Points on a hilly landscape, in no order, each with its height.
A ball rolls from a point to the lowest of its 2 nearest points, and stops where none of them is lower. Distance is the straight distance between rows; heights are no part of it.
z654 height 5.15: [-35, -38,   2,  17,  30,   7,   3, -40,   9,   9, -22, -19,  10,  13, -20,
   6,  25,   3, -14,  11, -25,   2,  13]
z190 height 5.27: [-29,  27,  15,  45,   7,  -6,  -5,  30,  17,  -7,  -7,  20,  17,   2,  19,
   8, -13,  -7,  11, -13,  32,  19, -19]
z980 height 1.72: [-12,   5, -34,   8,  -6,   9,   7,  23, -15, -19,  -9,   9,  13,  18,  11,
 -19,  -9, -13,   2,  33,   6,  13, -23]
z21 height 1.39: [ 20,  14, -22, -14,  15,  12,  29, -24, -12,   3,  32,  -3, -31,   0,  28,
   7,   7,   1,   0,  -4, -16,   9,  10]
z505 height 1.89: [ 31,  -3,  -5, -34,  -8,  22,  29,   5,  -5,  17,   8, -10, -36,   8,   9,
 -45,  24, -29,  -6,  14,  -9,   1,  19]
z374 height 1.03: [ -7,  21, -24,   0,  31,   6,  53, -20, -48,  -9,   5,  -4, -29,  -4,  43,
   6,   8,  -8, -28,  12, -40,  -1,  22]
z414 height 3.07: [ 12, -33, -49,   2, -36,  11, -27,   8,   3,  -7,  32,   5,  18,  -6,  20,
  10, -18,   7,  18,  26, -12,  15, -24]
z969 height 0.91: [ -3,  11,   5, -12, -37,   2, -26,  37,  22,  -3,   4,  17,  19,  16, -21,
 -22,  -6, -20,  36,  24,  29,  10, -26]
z974 height 2.33: [ 15,  -2,  29,  -5,   7,  -4, -10,  -1,  34,  16,  -4,   6, -12,  -6,  -1,
  12,   0,  11,   4, -41,   1,  -2,   8]
z780 height 3.78: [ 11, -20,   1,  -6, -30,   2, -18,  23,  20,  15,   5,   9,  13, -22,   4,
  -5,   0,  12,   5,   3,   3,   1,   1]
z351 height 4.04: [ -2,   8,  10,  31,  27,   0,  10,  18, -18, -15, -42,  -1, -14,   9,  17,
 -13,  -7,   6, -38, -13,   8,  -3,   2]
z490 height 3.37: [ 21, -38, -52, -14, -32,  18, -20,  10, -16, -10,  21,  -2,   8,   5,   7,
 -12,  -4,   4,   7,  41, -14,   4, -17]
z689 height 2.12: [  8,   5, -31, -24, -14,   3,   8,  16,   4,  -6,  41,  29,  13,  -6,  23,
  38,  -8, -10,  41,   0,  -3,   7, -19]
z715 height 2.99: [-39,  35,  -8,  18,   8,   0,  23,  28, -44,  -8,  16,  -2,  29,  -8,   9,
 -23,   1,   4,   6,  49,  28,  -5, -14]
z988 height 3.79: [  2,  19,  -5,   5,  13,  -1,  23,  25, -27, -12, -19,  -1,  -7,   1,  18,
 -19,  -9,   1, -23,   4,   7, -10,  -2]
z769 height 3.59: [ 19, -29, -42, -11, -19,  22,   4,   8, -18,  10,  19,  -8,  -5,  -5,  21,
 -38,   8,   5, -10,  44,  -5,   6,   5]
z308 height 4.63: [-14,  31,  22,  13,  -4,  -9, -11,  26,  19,   3,  10,  12,  24, -11,  -5,
  -3,  -8,  -2,  23,  -8,  42,   4, -15]
z315 height 4.01: [-36, -14,  32,  14,  -4, -28, -21, -20,  16,   2, -13,   2,  49, -32, -52,
  39,   3,  17,   3, -11,   1, -15,  14]
z922 height 4.75: [ -6, -44,   2,  -1,  11,  17,   8, -33,   4,  14, -15, -26, -15,  11, -13,
 -24,  29,  -8, -21,  20, -33,   2,  24]
z493 height 1.54: [ 11,  28,  -7, -28,  -1,  11,  17,  19,  15,   1,  35,  30,   2,   9,  14,
  19,   0, -18,  47,   2,  11,  15, -14]
z762 height 2.28: [  2,  25,  -7, -10, -19,  10,  -6,  25,  21,  -2,  32,  26,  13,  13,   4,
  -6,  -7, -22,  54,  14,  30,  22, -27]
z896 height 6.64: [ 18, -17,  21,  -3, -27, -26, -44,  12,   7, -27, -48,   8,  10,   4, -46,
  25, -22,  -2, -11, -28,  -8, -21,  -3]
z574 height 2.06: [ 38, -15,  -6, -44, -28,  10,   9,  22,  -9,   6,  -2,  -5, -30,  11,  -5,
 -43,   9, -19,  -6,  16,  -7, -10,   9]
z576 height 3.51: [  1,  12,   5,   9,   0, -10,  22,  52, -36,  -8, -16,  10,   1, -27,  39,
 -11, -10,  11, -32,  -8,   6, -23,   3]
z849 height 2.48: [ -2,  33,   7, -39,  29,   9,  42, -26,  -8,   0,  -7,  -1, -29,  33,  -9,
  -6,  18, -43,  11,   1, -12,   0,  14]
z640 height 3.24: [ 27, -34,  -3,  -9, -26,  10, -33,  -9,  20,  15,  11, -14,  -9,  -4,  -8,
 -17,   4,  17,  -1,   6,  -8,   4,   4]
z28 height 2.40: [ -4,  11,  38, -21, -36,  -8, -17,  36,  35,  12, -11,  24,  17,  -2, -34,
 -18,   4, -13,  30,  12,  26,   1,   1]
z340 height 5.80: [-29,  -2,  -1,  55,  -3,  -2, -28,  24,  22, -22, -32,  24,   7,  24,  15,
   1, -21, -24,   8, -12,  23,  27, -24]
z902 height 4.84: [-42, -28,  16,  27,  14, -14, -21, -28,  18,   0, -19,  -2,  41,  -9, -31,
  45,   6,  11,   4, -17,  -8,  -6,   2]
z34 height 3.80: [-32,  39,  12,  11,  28, -21,  27,  -9, -49, -10,  20, -22,  15, -24,  -4,
   6,  -4,  13, -14,   1,  17, -26,   5]
z863 height 1.94: [  1,  -8,  -7, -16,  20,  17,  34,   8,  14,   5, -31,  21, -30,  30,  24,
 -10,  18, -20,  -4,   1, -28,  13,  13]
z701 height 3.17: [ -6,   7,  18,  20,  12,  -9,  24,  30, -12,   8,   1,  14,  -2, -38,  48,
  12,  -4,  22, -22, -22,   1, -14,  10]
z692 height 2.43: [ 21,  -7, -23,  -2,   6,   9,   0,   5,  10, -11, -22,  10, -14,  24,  20,
   9, -15,  -1,  -5, -14, -20,  10, -13]
z231 height 2.21: [ -1,  27,   1, -23,  22,  13,  33,  -3,  12,   1,  -8,  21, -23,  36,  12,
  -2,   9, -21,  18,   0,  -9,  16,   2]
z456 height 4.48: [  2, -13,  -4,  12,  17,  10,   1, -26,  -8,   2, -19, -22, -15,  10,  -4,
 -26,   8,   8, -34,   3,  -7,  -2,  12]
z152 height 3.77: [ 21,  -2, -38,   6, -10,  11,   5,  18, -28,   1,  17, -10,  -9,  -7,  34,
 -33,  -9,  17, -22,  24,   9,   7,  -4]
z612 height 5.60: [ 11, -29,  -4,  13,  -3,   7, -36, -17,  44,   4,  -9,   0, -10,  25,  -4,
  32, -10,   9,  14, -29, -17,  15, -19]
z333 height 6.01: [ 10, -28,   4,   7, -23, -10, -51,  -9,  25,  -5,  -1,  -1,  14,  -2, -21,
  32, -16,  13,   9, -21,  -9,  -3, -12]
z476 height 2.38: [-15,  21, -24,   0,   0,   5,  12,  11, -25, -11,  17,  -1,  22,   6,   4,
 -19,  -1,  -6,  10,  38,  22,   3, -15]
z924 height 4.14: [-15,  -4,  33, -10,  16, -10,  -5, -47,  16,  11,  11, -19,  11,  -2, -44,
  13,  16,   4,  10, -12,  -3, -12,  14]
z120 height 2.74: [-27,  45,   5, -22,  39,  -2,  47, -28, -42, -12,  -7,  -9,  -8,  17,  -8,
   0,  10, -30,   0,  11,  -7, -12,   7]
z113 height 1.77: [-41,   0,  11,  15,  -8, -17, -21,   3,   0, -18, -19,   4,  49,  -4, -39,
  14, -10, -10,  12,   8,  15,  -9, -13]
z383 height 4.33: [-25,  19,  48,   2,   4, -26,  10,  14,  12,  14,  -7,  13,  22, -37, -18,
   9,  11,  12,  -1, -17,  20, -14,  22]
z363 height 1.69: [ 35,  17, -16, -32,  -7,   5,  -2,   0,  -7,  -4,  25,  -5, -23,  15,  -6,
  -6, -10,  -7,  19,   1,  12,  -3, -13]
z89 height 6.81: [  4, -29,   0,  -2, -22,  -9, -34,  25,   2, -21, -49,   9,  12,  12, -23,
  11, -17, -12,  -8,  -5, -13, -14, -11]
z359 height 2.97: [-27,  20,   4,   3,  37,  10,  38, -22, -26,  -4,  -9, -12,  -8,  18,   3,
 -17,  20, -10, -13,  23,  -7,  -3,  13]
z314 height 6.27: [ 21, -13,  17,  -5, -36, -31, -45, -13,   8,  -5,   9,  -3,  15, -29, -37,
  34, -20,  26,   4, -25,  -1, -14,  -3]
z386 height 1.32: [ 41,  12,  14, -29,  -2,   4,  -7, -15,  20,  10,  17, -12, -35,  15, -12,
 -15,   1,  -6,  13, -20,   6,   0,   0]
z597 height 4.15: [ 26, -20, -16,  -5, -19,   2,  -4,  10,  -1,  18,  27,  -2,  -1, -37,  29,
  -1,  -5,  27, -12, -10,  -5,  -7,   5]
z572 height 2.07: [ 32,  24, -25, -14,   9,   3,  -2, -11,  -8, -17,   2,   3, -27,  29,   9,
  14, -23,  -7,   8, -15,  -7,   6, -20]
z953 height 4.27: [ -5, -10,   1,  37,  26,  13,  11,  -7,  -2,   2, -29, -11, -24,  10,  23,
 -19,   8,  14, -37,  -5,  -5,   9,  12]
z96 height 1.80: [ 37,   0,  28, -14, -15,   0, -26,  10,  42,  17, -11,   1, -27,   8, -11,
 -13,  -4,   6,   2, -31,  12,   1,   2]
z157 height 1.73: [ 19,  -5,  -5, -18,  13,  16,  33, -17,   1,  10, -10, -10, -44,  20,  14,
 -28,  19, -24, -17,   2, -27,   7,  20]
z311 height 1.29: [-10,  12,  -9,  -3,  20,  -3,  48, -14, -51,  -1,  19, -19, -15, -28,  31,
   5,   3,  -3, -27,   0, -21, -20,  19]
z288 height 1.56: [ 19,  11,  -3, -16,  14,  17,  44, -31,   2,  20,  31,  -7, -42,  -2,  29,
  -3,  27, -26,   0,  -9, -23,   9,  30]
z894 height 6.02: [-16,  -4,  10,  68,   8, -10, -40, -11,   3,   1, -11, -21,  23, -18,  -8,
   5,  -4,  31, -30, -10,  29,   6,   1]
z111 height 3.47: [-29,  40,   2,  19,  12, -15,  18,  12, -62, -11,  22, -25,  21, -20,  -6,
 -19,  -8,  17, -14,  24,  36, -20,  -4]
z805 height 3.22: [-26,   9,  22,   8,  15,  -8, -11, -16,   7,  -4, -13,  -9,  26,   6, -39,
   2,   6,   1,   6,   4,  14,  -6,   2]
z662 height 2.79: [ 34, -28, -16, -19,  -9,  14, -16,  -7,  13,   0,  -7,  -5, -21,  26,   4,
  -3,  -4,  -2,   0,   1, -23,   7,  -7]
z413 height 2.05: [ 35,  -2,  -8, -45, -32,   1,  -9,  15, -10,   0,  20, -10, -14,   8, -26,
 -23,   2,  -8,  15,  14,   7, -10,  -7]
z13 height 5.59: [-15, -35, -11,  17,  24,   6,   0, -45,   8,  11,   7, -19,   5,  -4,   6,
  20,  13,  26, -14,  -7, -27,   4,  13]
z121 height 2.47: [ -7,  -7, -40,  23, -19,  11, -18,  14,   8, -12,  12,  13,  14,   9,  27,
  -8, -17,  -3,  13,  24,   7,  31, -26]
z944 height 4.12: [-33,  26,  32,   9,  29, -20,  23,  -4, -19,   1,   6,  -9,  21, -31,  -5,
  12,   6,   9, -10, -12,  11, -25,  16]
z486 height 3.92: [ 40, -11, -34,   5, -18,   8,  -6,  24, -11,   6,  12,   2, -16, -13,  46,
 -16, -17,  20, -19,  -3,   4,   6, -13]
z966 height 5.65: [-31, -24,   8,  60,  10,  -6, -40, -19,  18,  -4, -20,  -9,  27,  -5, -13,
  28,  -7,  15, -14, -17,  15,  12,  -8]
z658 height 6.45: [  8, -13,  17, -12, -25, -37, -27,   3, -12, -21, -17,   5,  25, -27, -38,
  37, -25,  14,  -5, -24, -11, -31,   0]
z799 height 3.12: [-43,  -2,  38,  20, -21, -29, -32,  -3,  19,  -7, -23,  14,  49, -22, -57,
  22,  -3,   3,  12,   2,  23,  -2,   2]
z537 height 1.20: [  9,  28, -41, -15,  16,  14,  39, -38, -51,  -4,  28,  -9, -36,   3,  26,
   6,  10, -16, -11,  14, -27,   7,  17]
z336 height 2.81: [  8,   5,  30,   6,  15,  -6,  19,  14,  17,  20,  -3,  10, -14, -26,  29,
  14,   4,  14, -16, -44,  -2,  -7,  16]
z636 height 4.64: [ -3, -16,  16, -10,  18,   6, -10, -46,  27,  13,   3, -17,  -9,  23, -30,
   9,  14,   1,  13, -13, -12,   3,   6]
z679 height 5.12: [ 12, -28,  -2,  -8,   8,  15, -17, -37,  36,  13,  21,  -2, -13,  24,  -7,
  29,  11,  10,  31, -11, -26,  18,  -5]
z144 height 3.52: [-16,  10,  47,  -6, -31, -15,  -8,  33,  35,  25,  -8,  28,  23, -35, -15,
  -2,  10,  10,  14,  -4,  27,   1,  15]

Call two points neighbours if one is among the 2 nearest of the other. Go from one point of each pair to the other, from neighbour to neighbour, staying as low as possible. Name the highest point that can't be avoided.
z386 / z157 | z574
z969 / z386 | z383
z980 / z374 | z597
z969 / z493 | z762

Where does a ball stop that starts at each point below?
z486 | z980
z658 | z113
z944 | z980
z953 | z386
